The views of a scene show one set of named points, each view turned or mirrored, and shifted as a whole, with a little noise and some points left out.
(in the rows, 128 means zero)

Scene 1
View 1
q741: [147 134 148  95 163 102 113 105 120 149 149 128 154 164 142 108 119 149
 133 151 107 101 126 127 130 153  82 125]
q831: [138 122 154 136 138 143 141 126 130 165  99 139 132 149 123  73 120 132
 110 141 106 105 135 141 162 147  84 156]
q425: [142 131 102 134 140  97 130 171 156 157 131 132 151 152 138 113 107 124
 152 113 117 147 121 125 133 113  68 132]
q408: [150 116 107 117 156 114  99 135 150 148 157 135 129 158 155 122 123 142
 135 133 119 145 124  99 130 132  77 147]
q378: [136 124 108 144 141 125 128 150 181 161 127 130 117 156 101  97 116 110
 128 114 110 141 122 108 138 123  90 164]
q742: [143 141 117 108 157  79 121 141 150 152 152 120 158 163 128 119 106 132
 157 124 110 125 118 123 116 129  80 120]
q475: [143 121 109 126 145 100 122 147 134 161 125 138 139 159 147 103 118 139
 143 133 116 138 129 125 136 114  79 131]
q386: [144 121 128 104 158  93 119 109 106 162 127 140 136 169 149  98 127 153
 140 162 108 112 138 129 130 129  93 124]
q429: [134 146 128 120 152  91 143 136 171 160 135 112 142 167  75  97 105 108
 148 119 101 114 119 120 115 134 102 140]
q55: [144 139 122 112 150  80 127 156 136 152 139 127 171 156 145 119 104 138
 159 124 112 129 119 136 127 123  67 112]
q550: [139 137 132 113 152  95 131 134 142 157 134 122 152 161 116 104 111 129
 143 131 107 115 123 132 126 135  88 128]
q102: [144 142 111 119 144  73 134 171 137 156 133 126 174 154 146 118 101 133
 166 118 114 134 120 141 126 114  64 107]
q229: [157 143 134  64 177  57  96 113 104 138 181 120 184 171 171 141 111 164
 166 151 111 108 118 129 103 147  69  87]
q300: [138 128 121 125 145  98 134 144 133 164 118 133 144 159 133  97 114 134
 144 134 110 123 130 136 136 121  85 129]
q127: [140 128 112 113 152  76 129 136 126 165 125 132 142 170 134 102 120 137
 153 141 108 123 133 129 121 113  93 118]
q979: [136 138 136 136 138 119 143 152 162 157 119 123 149 149 104  93 105 115
 132 113 107 120 120 136 146 139  79 147]
q159: [151 111 107 104 160 100  99 122 121 151 149 142 131 166 174 118 130 158
 142 152 117 135 133 107 126 123  82 131]
q362: [143 131 135 113 153 110 122 125 141 153 137 127 142 160 125  99 117 136
 132 137 109 114 127 124 133 143  87 139]
q975: [144 117  67 132 141  78 115 179 148 161 134 144 140 159 167 125 117 137
 166 121 122 171 129 114 124  86  71 123]
q478: [144 138 163 111 150 119 132 118 127 152 131 124 162 151 126  96 109 138
 126 138 106  97 124 143 145 160  75 134]
q283: [143 123  99 111 159  80 113 133 132 160 139 135 133 173 146 111 123 142
 153 142 112 135 132 114 119 113  90 123]
View 2
q102: [ 74 141 137 145 111 138 100 154 121 154 129 158 131 155  72 139 132 124
 153 139 156 122 147 175  95 122 115 123]
q975: [ 87 172 142 142 127 155 108 144  89 130 142 178 117 151  55 127 148 151
 149 147 159 105 153 145 124  93 101 129]
q386: [ 93 133 151 124 137 143 140 134 168 157 148 127 119 111 118 132 135 124
 153 148 126 108 139 151 112 111 108 108]
q55: [ 75 138 141 145 113 142 105 153 133 154 131 151 134 149  78 136 126 117
 150 138 148 123 147 177 103 121 113 117]
q550: [ 88 139 144 142 134 141 121 143 146 154 121 135 140 136 105 135 129 108
 143 118 129 131 148 159  97 126 126 109]
q478: [ 85 133 158 153 135 140 127 153 171 158 113  96 149 121 116 147 118 103
 152 119 121 128 138 171  96 136 117  93]
q429: [ 94 147 129 139 146 145 121 135 132 153 107 149 147 147 111 131 128  91
 130  82 118 147 152 143  81 130 156 114]
q742: [ 84 134 136 141 123 147 114 143 133 152 132 157 140 146  86 122 122 104
 139 124 130 132 152 165 112 119 122 116]
q475: [ 93 158 151 145 140 150 120 142 126 141 130 139 128 131  91 137 141 136
 152 135 141 112 144 148 109 110 109 113]
q979: [ 90 164 148 161 147 143 117 153 129 141  91 118 151 141 100 149 136 115
 148  95 134 137 143 152  84 133 133 101]
q127: [ 89 140 140 126 134 141 122 134 144 154 141 153 119 132 105 133 138 123
 148 135 137 119 143 149 100 116 125 119]
q425: [ 86 166 145 153 133 150 106 153 107 137 114 149 136 150  73 136 139 130
 147 122 147 121 150 154 106 115 115 116]
q831: [ 97 165 167 157 162 140 136 147 160 144  95  78 141 109 130 160 142 130
 161 110 125 119 131 145  84 129 120  87]
q741: [ 91 120 153 138 128 147 132 144 177 159 140 114 142 116 115 125 115 101
 147 139 112 119 142 170 119 122 106  98]
q229: [ 74  88 140 123  87 149 119 145 175 174 178 156 135 133  85 104  97  90
 143 172 123 116 153 201 141 119  95 115]
View 3
q741: [129 114 111 109  95 108 162 101 149 117 116 101 126  95 167 139 120 108
 132  71 105 107 157 133 169 176 119 118]
q475: [135 107 136 133 104 130 142 118 146 113 114 113 119 136 144 152 138 144
 116  72 102 112 173 163 173 156 139 141]
q102: [147  99 126 114  89 140 133  77 137 120 115 106 132 130 133 136 132 168
 103  65 121 141 175 183 182 169 135 142]
q55: [143 101 122 120  93 135 142  80 140 121 114 109 129 126 141 136 126 151
 108  64 115 137 171 168 180 170 135 139]
q550: [143  95 109 136 104 129 145  95 154 120 114 113 123 113 161 141 112 132
 116  69 102 118 161 141 166 165 139 137]
q429: [161  72  96 160 118 138 133  94 167 123 115 124 122 100 159 152  90 147
 106  73  96 117 156 127 143 158 155 148]
q159: [132 123 140  99  92 105 149 137 141 113 117  94 125 115 144 159 147 143
 128  83 111  90 171 166 167 171 117 124]
q362: [141 102 115 129 109 117 149 110 152 119 120 116 120 112 159 148 117 118
 124  72  95 109 162 137 167 161 133 136]
q478: [129 110 104 127 108 114 158  87 151 122 117 123 119 114 174 133 112  89
 130  63  89 123 157 125 181 163 128 131]
q386: [116 111 131 120  92 120 168 123 153 105 105  88 119 118 164 143 142 127
 129  73 105  96 156 141 167 167 128 115]
q425: [152  99 131 135 111 135 128 104 142 122 120 126 124 136 133 154 130 159
 102  71 103 126 181 176 176 155 145 156]
q979: [150  93 109 155 125 131 136  96 155 124 121 145 115 128 157 146 106 115
 113  64  83 128 169 141 175 147 151 160]
q127: [134  96 129 133  96 139 153 109 156 107 105  95 123 124 152 144 133 154
 113  71 109 109 160 152 162 166 141 127]
q408: [151 120 132 109 107 103 131 133 138 126 128 115 125 113 138 171 129 141
 123  87 102  93 178 169 163 163 120 143]
q229: [133 116 111  64  61 108 162  71 132 121 111  67 145  77 154 129 127 148
 123  73 140 124 154 160 172 204 100  96]
q283: [138 102 135 122  96 128 147 124 150 111 111  94 124 116 145 155 136 164
 114  80 112  98 167 161 156 169 134 129]
q300: [132  99 127 141 108 136 149 107 155 113 111 114 117 133 153 142 129 136
 114  66  98 116 167 150 173 156 147 140]
q378: [162  93 122 162 135 127 118 134 158 128 125 143 115 126 143 173 108 139
 112  81  80 100 177 147 153 143 152 167]
View 4
q127: [182 121 150  88 138 141 134  81 105 172 115 166 100 167 156 152 122  96
 156 140 156 148 131 134  93 135 131 112]
q478: [170  97 151 121 164 107 106  91 109 156 118 147 141 150 165 128 104 119
 132 161 152 140 127 119  88 114 133 112]
q741: [164  93 136 116 146 113 111  95 105 170 138 137 119 169 161 146 117 104
 128 152 157 130 121 116 100 130 123 107]
q408: [176 125 172 113 128 148 150 108 112 142 123 133  80 167 143 159 133 110
 113 147 138 131 123 127 112 132 123 101]
q475: [186 128 175 100 144 143 144  92 110 153 103 159 100 159 154 151 124  98
 137 141 142 151 130 136  96 138 134 101]
q742: [169 106 146  83 121 132 142  84 113 159 104 147  98 165 141 161 123 114
 137 150 158 154 141 123  97 111 126 116]
q378: [191 152 187 110 150 169 144  95 116 122  97 147  86 137 139 134 119 142
 152 152 132 144 125 134 103 105 129 139]
q429: [177 123 144  88 143 148 125  74 115 148 103 150 102 145 140 138 108 144
 174 156 155 150 134 124  95  88 122 157]
q979: [184 125 176 106 158 136 127  87 117 134  85 156 124 136 151 129 104 137
 150 160 143 158 133 127  89  99 138 129]
q55: [172 101 157  79 126 123 143  82 116 162  91 158 112 165 148 164 120 101
 132 147 155 166 148 128  89 119 134  99]
q159: [175 117 162 112 132 138 141 103 104 166 136 143  84 178 155 164 138  85
 115 141 146 128 121 130 108 156 125  90]
q975: [189 140 189  73 113 165 181  91 115 151  82 168  69 169 139 181 143  83
 128 131 143 166 143 147 100 141 136  89]
q831: [189 127 180 138 190 128 106  96 106 142 114 160 140 136 173 110 102 120
 150 157 138 136 114 128  87 128 143 116]
q283: [181 123 153  92 129 148 145  89 107 171 123 156  83 174 150 163 132  92
 143 136 150 142 128 133 105 141 124 108]
q300: [184 121 167  99 151 138 133  83 109 157 102 167 113 154 157 142 116 105
 150 145 148 154 132 135  90 127 137 111]
q229: [148  62 108  80  98  96 129  87 110 198 139 134 105 198 150 183 130  80
 105 146 174 145 143 112 101 136 116  84]
q386: [179 114 146 113 152 128 119  89 101 178 140 157 108 172 168 148 124  85
 144 140 154 132 118 133  95 151 127 100]
q362: [175 113 154 114 148 133 123  90 109 154 122 146 109 157 155 141 114 119
 139 154 148 138 123 123  97 121 127 118]
q550: [175 111 145  95 142 134 125  81 108 165 117 154 109 159 154 145 115 114
 154 149 158 146 129 126  92 119 126 124]

Which points are out of place in each view (at most two, in the order of its rows)? Write none if all are in place.
view 1 => none
view 2 => none
view 3 => q102
view 4 => q550

Scene 2
View 1
q459: [148 143 138 145 117 163 127 153  85 154 128 155 143 107 152 156  91 122
  99 100 160 139 134 116  80 139 150 104]
q889: [143 112 154 130  85 156 126 215 119 170 145 166 116  69 139 183  62 141
  93  69 158 103 160 122  52 170 117 133]
q600: [156 129 145 124  77 146 146 202 106 162 131 161 119  68 123 191  68 161
  88  80 155 121 148 118  94 141 147 143]
q732: [145 142 124 122  83 155 134 179 103 161 131 141 116 103 139 157  80 119
 100  93 127 130 151 116 117 130 154 142]
q487: [153 134 143 129  84 149 139 201 102 160 126 161 122  71 128 182  70 152
  92  85 156 123 147 120  88 147 150 136]
q501: [154 105 148 125  95 148 152 153 106 162 159 159 121  95 128 206  78 157
  86  81 170 115 138 111  75 120 125 109]
q918: [143 132 121 122  89 151 140 155 103 163 145 139 115 118 143 163  88 117
  98  94 130 129 147 111 115 115 146 131]
q453: [143 156 123 156 102 147 144 148  91 157 130 157 138 108 160 153 112 130
 109  95 154 145 114 113  94 106 145 112]
q787: [155 124 126 130  87 129 175 130 102 159 152 152 120 107 129 201 103 162
  93  92 158 133 118 105 115  77 137 116]
q768: [141 142 142 149  96 162 119 203 101 163 128 161 131  83 158 150  80 124
 103  82 150 124 144 122  63 162 135 128]
q794: [156 126 129 121 111 148 159  97  85 151 151 137 130 138 129 188  99 134
  90 108 155 141 129 103 119  87 155  98]
q282: [135 182 112 164 116 162 127 132  75 149 110 142 151 131 178 109 123  95
 122 112 137 167 113 115 109 112 167 108]
q624: [142 141 115 125 116 165 130 112  84 154 143 123 128 154 155 140  98  86
 102 113 128 147 144 106 122 111 161 108]
q30: [142 153 120 129 112 171 117 137  82 151 128 127 130 140 156 126  91  83
 105 114 126 147 149 111 117 134 168 116]
q226: [147 121 159 135 136 183 101 152  84 153 138 155 146 113 148 160  66 107
  89 101 172 128 158 119  44 183 145  86]
q992: [145 157 141 166 133 166 121 140  77 149 117 164 163 109 168 140 108 122
 107 101 175 152 114 117  59 141 151  87]
View 2
q501: [121 189 147 135 149 140 124 164 164  92 116 147 115 136 118 138 143 130
  88 125 161 115  71  80 135  99 143 129]
q487: [103 175 187 131 132 144 132 167 179 105 104 145 123 103 139 119 162 124
 107 135 180 109  95  76 114 131 160 110]
q768: [ 92 176 168 140 115 137 132 153 172  96 101 148 110  90 157 112 157 111
 108 136 178  99 118  88 108 152 173 110]
q453: [113 156 143 145 132 136 126 149 156 121 131 127  80 136 143 109 127 143
 109 139 147  99 131 105 105 125 163 105]
q918: [118 165 161 127 116 121 124 137 153 113 135 132  88 131 157 123 155 149
 117 122 140 110 115  98 128 113 137 130]
q226: [ 94 182 134 147 104 150 126 128 150  74  79 171 107  89 128 118 135 100
 165 117 170  89  76  93 111 138 169 145]
q30: [111 148 149 130  90 126 126 111 139 117 128 136  71 118 164 110 141 149
 175 119 130  97 130 119 109 127 149 137]
q624: [121 151 131 133  97 120 122 107 129 116 137 134  63 137 156 117 132 157
 164 115 118  95 121 121 117 111 141 144]
q889: [ 95 197 180 134 127 137 130 168 182  79  94 159 134  87 149 129 176 101
  81 128 188 110  87  68 131 139 161 120]
q787: [136 169 145 135 160 137 122 165 156 123 144 123  91 167 120 132 128 159
  87 132 139 113  95  93 126  83 136 117]
q600: [113 177 193 125 146 148 133 177 183 107 112 141 128 119 129 128 163 136
 101 130 175 118  84  71 123 111 147 114]
q992: [102 155 123 159 123 158 127 137 151 106  97 147  86 121 121 101 101 119
 158 137 159  82 111 112  85 139 180 112]
q794: [134 160 129 135 136 138 119 137 138 119 139 129  79 165 117 131 117 163
 138 117 125 106  87 108 122  79 132 138]
q459: [105 162 141 142 120 145 128 140 153 105 109 146  91 120 135 112 130 126
 143 129 156  95 107 104 105 130 163 121]
q282: [108 134 126 152 104 135 127 119 137 134 131 125  52 133 158  90 108 148
 162 139 133  82 160 132  82 143 173 109]
q732: [114 161 186 121 113 125 129 144 165 119 128 132  98 115 163 120 167 148
 125 123 152 111 121  92 118 122 142 123]
View 3
q501: [142 147  55 113  98 161 101  95 144 107 134  91 135 120 143 106  94  98
 119 161  93 151 130 134  78 126 168 113]
q453: [160 127  98 147 105 139 145  88 129 106 114 108 150 157 121  95 105 111
 121 153 100 153 133 109  88 113 117 160]
q487: [155 131  64 128 106 170 131 104 164 121 125 113 117 134 149 123 102 138
 117 143  79 124 151 127 109 100 166 121]
q459: [141 114  84 141 114 149 147  92 140 126 102 115 143 122 148  96 114 122
 118 145 101 148 132 117  85 110 131 151]
q992: [153  97  85 141 120 140 172  89 135 131  94 133 154 126 155  78 110 123
 122 155  97 170 123 114  76 105 123 176]
q600: [157 139  69 121 101 170 115 110 167 108 134 108 111 136 138 133  99 133
 126 149  82 123 156 131 107 106 175 106]
q624: [111 123 132 158 120 130 131  90 118 108  89  90 163 116 117 101 136 104
 115 133 141 138 128 107  74 121  90 147]
q889: [144 144  28 129 102 188 119  88 170 134 125  98 117 125 169 118 102 136
  93 134  70 114 145 133 122 107 179 112]
q794: [131 132 117 126 108 130 106 102 119  89 117  92 156 117 111  99 110  84
 140 163 131 167 128 121  51 132 121 131]
q226: [116 101  52 135 124 164 152  89 151 153  82 117 147  81 187  87 124 126
 107 135 101 146 120 129  83 111 146 143]
q282: [150 107 135 172 117 123 175  85 119 116  90 118 163 158 117  90 125 123
 117 138 119 148 132  91  88 103  78 187]
q918: [130 143 104 148 107 149 114  95 137 105 115  87 142 134 119 120 120 111
 113 136 115 123 142 115  94 118 124 124]
q30: [116 114 133 164 122 137 148  94 130 119  85 102 155 118 128 108 138 121
 113 124 134 125 136 105  90 110  95 148]
q768: [148 126  58 147 109 170 149  87 157 137 111 112 128 139 157 112 109 142
  98 131  78 121 143 117 122 100 150 143]
View 4
q600: [160  97 123  80 196 131 146  91  93 127 113 151 153 137  91 100 105 140
 119 130 140 101 118 104 167 136 137 155]
q624: [185 110 131 120 100 163 111 184  79 134 103 148 128 140 112 114 109  84
 157 137  74 145 129 129 144 135 165 166]
q787: [159  99 128  61 150 133 126 161 125 165 134 159 147 135 108 126 110 127
 123 122 116 110  95 137 175 126 192 151]
q992: [152 117 150 125  88 197 133 113  80 119 127 115 132 149 129 132 129 102
 139 132 109  96 119  97 184 135 157 160]
q501: [158  91 127  63 161 141 144 118 122 139  97 142 146 118  95 127 114 125
 125 134 144  93 117 144 182 130 161 154]
q732: [179 102 124 108 167 134 130 132  78 119 108 156 145 145  98  91 101 115
 143 130 106 131 125 104 143 131 146 158]
q282: [173 123 155 149  84 175 113 163  63 122 143 130 136 170 138 112 117  91
 163 119  78 135 113  83 153 123 177 155]
q889: [163  83 140  93 191 135 157  67  91  93  72 131 157 129  87 106 111 128
 143 136 169  93 138 117 169 127 134 153]
q487: [160  98 131  95 179 145 146  85  84 113 107 142 152 139  97 103 108 131
 128 131 140  99 124  98 166 131 138 156]
q453: [163 109 150 112 123 158 127 142  91 132 135 137 145 156 124 122 116 112
 145 119 111 114 108 104 168 120 181 150]
q768: [165  97 148 121 159 151 147  86  74  93  98 127 152 147 107 105 115 117
 152 129 143 104 129  94 162 124 143 152]
q794: [168 107 123  75 113 156 122 180 112 167 122 155 128 124 108 132 113 104
 129 134  85 120 110 146 172 137 176 164]
q459: [164 108 141 116 120 171 135 119  83 119 111 128 137 141 114 119 119 105
 140 136 112 106 126 108 170 133 150 160]
q30: [185 115 129 133 107 163 118 161  63 119 104 145 128 149 112 103 110  84
 157 139  73 143 134 111 141 136 146 165]
View 5
q453: [135 144 108 135 140  88 115  86 119 127 114 104 150 125 135 132 143 117
 113 150 162 149 130 140 147 144 133 116]
q889: [154 161 155 145  97  51 103  77 130  86 147  92 150 154  89  95 137 152
 133 174 211 176 152 121 172 172 200 126]
q487: [158 163 139 140 101  57  97  77 122  98 139  98 147 159  99 118 146 135
 141 171 193 191 129 127 157 154 167 119]
q768: [144 164 124 137  97  50 118  80 123  93 120  87 146 152 108 116 156 141
 120 159 184 174 137 127 161 169 178 128]
q794: [167 124 117 154 158 125  96 119 122 124 118 101 153 128 124 128 110 125
 142 141 165 141 126 136 127 109 105  78]
q30: [134 138 106 155 100  85 150 135 110 102  84  81 143 127 122 133 137 130
 136 117 138 151 116 148 128 126 129 112]
q282: [113 142  78 133 124  83 151 104 109 124  77  91 146 118 155 147 162 111
 103 124 125 143 113 152 133 139 121 125]
q600: [162 160 152 145 102  63  86  75 123 107 151 110 151 159  94 117 134 131
 154 179 200 196 123 130 155 144 159 115]
q624: [138 124 109 162 121 104 142 141 113 109  87  84 145 119 128 127 124 129
 133 115 140 136 124 147 124 120 123 101]
q501: [177 144 142 147 145  94  76  86 134 106 149 100 152 150 100 105 115 143
 140 170 202 157 149 120 155 141 153  89]
q918: [142 135 141 162 107  91 121 116 117 113 120 104 151 129 111 119 119 129
 144 145 170 159 125 146 141 129 146 116]
q992: [154 159  74 117 143  73 116  85 119  99  92  72 137 148 137 138 170 132
 104 140 153 154 131 121 142 156 128  96]
q226: [177 158  96 136 119  64 116 108 126  58  94  48 133 168 105 112 157 165
 122 132 177 159 149 105 146 163 159  84]
q787: [158 130 139 149 160 116  80  89 126 140 148 126 161 127 119 123 106 116
 140 170 184 148 131 140 142 117 122  96]
q732: [140 147 143 159  89  74 124 109 117 108 123 103 151 138 104 121 130 126
 150 150 171 175 116 148 146 134 153 126]

Which points are out of place in each view (at most two, in the order of its rows)? Write none if all are in place.
view 1 => q487, q992
view 2 => q453, q600
view 3 => none
view 4 => none
view 5 => q889

Scene 3
View 1
q994: [ 89 138 138 137 142 106 130 118 123 147 168 161 159 117 133 162  98 124
 157 137 109 119 102 152 144 100 112 127]
q754: [ 71 180 108 110 141 134 151 119 101 164 228 181 120 150 157 206  93 124
 100 149  94 146 108 143 160  97  72 148]
q752: [127 112 151 157 146  77 136 124 149 137 141 145 164 108 131 117 113 130
 171 140 115 134  93 159 135 107 141 111]
q703: [ 71  91 148 152 142  86 127 105 175 113 100 140 191  97 129 134  85 107
 187 119 127 129  75 174 101 103 147  61]
q573: [179 119 142 178 140  62 137 138 140 143 145 154 141 109 124 103 139 151
 168 146 117 160  89 170 152 120 146 112]
q11: [104 123 131 156 136  93 127 119 143 131 133 162 161 109 124 152 106 124
 161 128 123 148  82 175 129 114 125  83]
q294: [102 102 132 153 144  76 148 116 183 112 124 137 160 120 151 117  98 115
 148 138 121 172  69 177 114 109 148  62]
q914: [ 73 156 114 122 144 117 155 116 131 144 196 165 132 143 159 180  92 118
 109 145 102 158  92 157 142 102  95 115]
q970: [107 133 142 142 145  94 136 122 132 147 166 154 154 117 137 142 105 126
 157 141 110 126  99 151 140 101 122 127]
q721: [ 94 149 123 137 139  99 157 122 137 148 179 170 141 132 145 173  97 128
 145 137 112 162  97 155 130 104 107 112]
q629: [123 124 133 136 157  90 139 124 141 136 174 135 136 132 160 109 114 125
 107 157  98 142  87 158 162 104 129 126]
q61: [ 80 142 116 144 132 117 130 119 126 138 159 175 150 118 130 184  98 122
 140 128 117 151  86 173 138 110 100  90]
q887: [ 65 119 119 144 140 122 103 111 132 121 136 160 162 109 130 165  99 110
 124 128 114 129  71 185 146 109 111  74]
q243: [175 111 143 160 154  66 135 138 144 136 163 129 134 126 152  71 139 141
 118 163 100 147  83 162 172 111 146 134]
View 2
q970: [130 117 126 120 116  91 149 136 154 145 128  71 131 121 169 131 130 120
 131 143  99 136 146 138 125 126 143 156]
q914: [134 118 161 122 102  75 135 124 192 154 160  78 101 149 145 137  87 100
 117 128 130 153 116 133 144 122 136 145]
q721: [132 131 148 120 116  86 145 143 177 155 150  81 126 142 142 131 107 115
 115 127 116 158 140 129 130 122 141 159]
q752: [121 119 111 123 127 104 154 160 132 132 124  71 144 119 172 138 150 120
 146 150  73 152 163 125 112 116 142 165]
q703: [138  90 133 112 126  98 144 164  95 131  99  80 112 123 137 163 131 145
 156 122  38 183 170 104 108  83 143 169]
q294: [121 109 136 122 131 104 144 184 119 125 141  81 117 140 146 161 131 105
 159 144  53 202 153  93 106  89 134 168]
q629: [116 111 117 132 108  95 141 136 162 125 155  63 115 131 202 137 130  82
 155 174  97 142 120 137 129 129 133 147]
q994: [136 114 133 120 109  86 146 123 162 146 120  77 124 122 161 133 119 134
 123 127 104 129 146 143 134 125 140 152]
q61: [141 120 150 130 105  88 141 136 173 129 137  98 109 137 143 144 107 138
 116 102 112 152 154 119 138 109 122 150]
View 3
q243: [124 136 120 110 146 180  93 105 164  85 203  81  74 142 173 143 100 132
 160 133 100 143  69 148 147 130 143 169]
q970: [129 139 141 145 141 115  96 135 164 116 205 117 100 125 145 151 103 115
 144 113 120 137 130 148 109 159 155 174]
q703: [141 187 122 137 172  81 115 170 179 125 240 134  73 143 128 105  97 104
 138 136 174 130 119 120  84 161 135 156]
q11: [152 172 139 137 142 116 108 146 160 105 211 139 100 112 139 120 107 107
 156 148 156 135 132 131 104 166 133 170]
q752: [133 170 123 129 143 129 114 140 157 108 214 113  84 137 146 125 105 114
 148 126 119 132 115 129 117 156 151 167]
q754: [138  69 196 175 118 109  54 104 163 108 159 148 143  64 149 201 108 123
 157 106 123 156 168 188 107 174 148 199]
q61: [156 141 163 154 132 108  89 136 161 107 195 154 121  84 139 144 109 105
 161 141 160 144 153 149 101 175 131 180]
q573: [135 179 117 113 129 175 120 118 134  86 199 100  86 132 165 111 108 126
 162 147 103 135  99 122 144 148 146 169]
q294: [138 169 126 132 179 104 113 131 167 107 211 132  73 142 148 100  98 132
 134 157 173 141  93 126  90 142 121 166]
q914: [138  97 177 163 142 103  70 111 166 109 173 146 123  86 146 168 106 129
 148 125 145 153 145 172  95 162 136 188]
q629: [127 116 141 135 150 142  77 109 177  96 199 105  86 124 161 158  98 128
 153 122 123 145  94 160 122 138 140 171]
q887: [163 147 156 140 149 102  79 157 195 104 226 145  99  91 133 142 103  88
 174 141 182 143 134 150 101 173 118 167]
View 4
q703: [117 102 135 127 131 184 116 109  96 162 146 115 144 147 162 157 111 135
 111 181 179 207 119  91 176 179 121  99]
q970: [140 139 127 108 137 149 126 116 119 131 158 128 148 129 129 131 116 123
 107 130 132 163 133 140 158 137 138 111]
q11: [116 127 119 124 137 165 118 106 106 145 134 129 141 143 129 144  97 118
  93 150 155 170 116 114 143 156 116 112]
q754: [163 159 154  71 128 112 135 128 102 125 167 129 139  75  86 110 118  82
 112 151  80 116 134 157  89  68 116 122]
q752: [128 129 108 122 136 161 123 110 126 135 142 134 144 151 140 139 115 137
  99 130 150 174 125 130 179 165 149 106]
q994: [137 139 140 108 139 154 127 115 109 128 165 118 156 120 124 129 113 112
 107 134 125 165 135 138 143 124 123 112]
q243: [146 156  69  86 124 160 146 124 142 123 133 168 111 169 125 118 122 128
  97 112 136 133 107 134 187 166 202  88]
q294: [121 113 107 114 118 163 123 113 106 169 116 150 114 145 148 150 116 136
 104 189 172 176 102  93 167 176 142 101]
q629: [152 148 101  78 120 152 144 127 119 131 148 151 118 140 125 117 129 114
 109 143 127 138 113 127 162 138 174  91]
q914: [151 141 141  84 123 126 132 123  99 144 151 136 127  94 107 125 119  97
 113 171 109 135 123 131 114 100 122 116]
q573: [123 146  71 128 141 159 125 104 144 127 115 158 130 168 123 138 103 140
  79 100 149 150 114 139 174 175 165 110]
q887: [122 134 138  96 130 189 133 118  80 140 158 112 140 141 123 133  90  88
 103 172 154 164 105  90 123 138 108  99]
q61: [125 136 138 112 137 153 121 113  96 140 143 124 139 119 110 137  95  98
  96 160 133 155 118 118 110 121 100 120]
q721: [139 134 133 107 133 125 121 113 113 146 139 139 134 104 115 136 117 117
 102 157 122 148 127 139 125 120 120 123]

Which points are out of place in each view (at most two, in the order of its rows)? Write none if all are in place.
view 1 => q703
view 2 => q629
view 3 => q970
view 4 => none
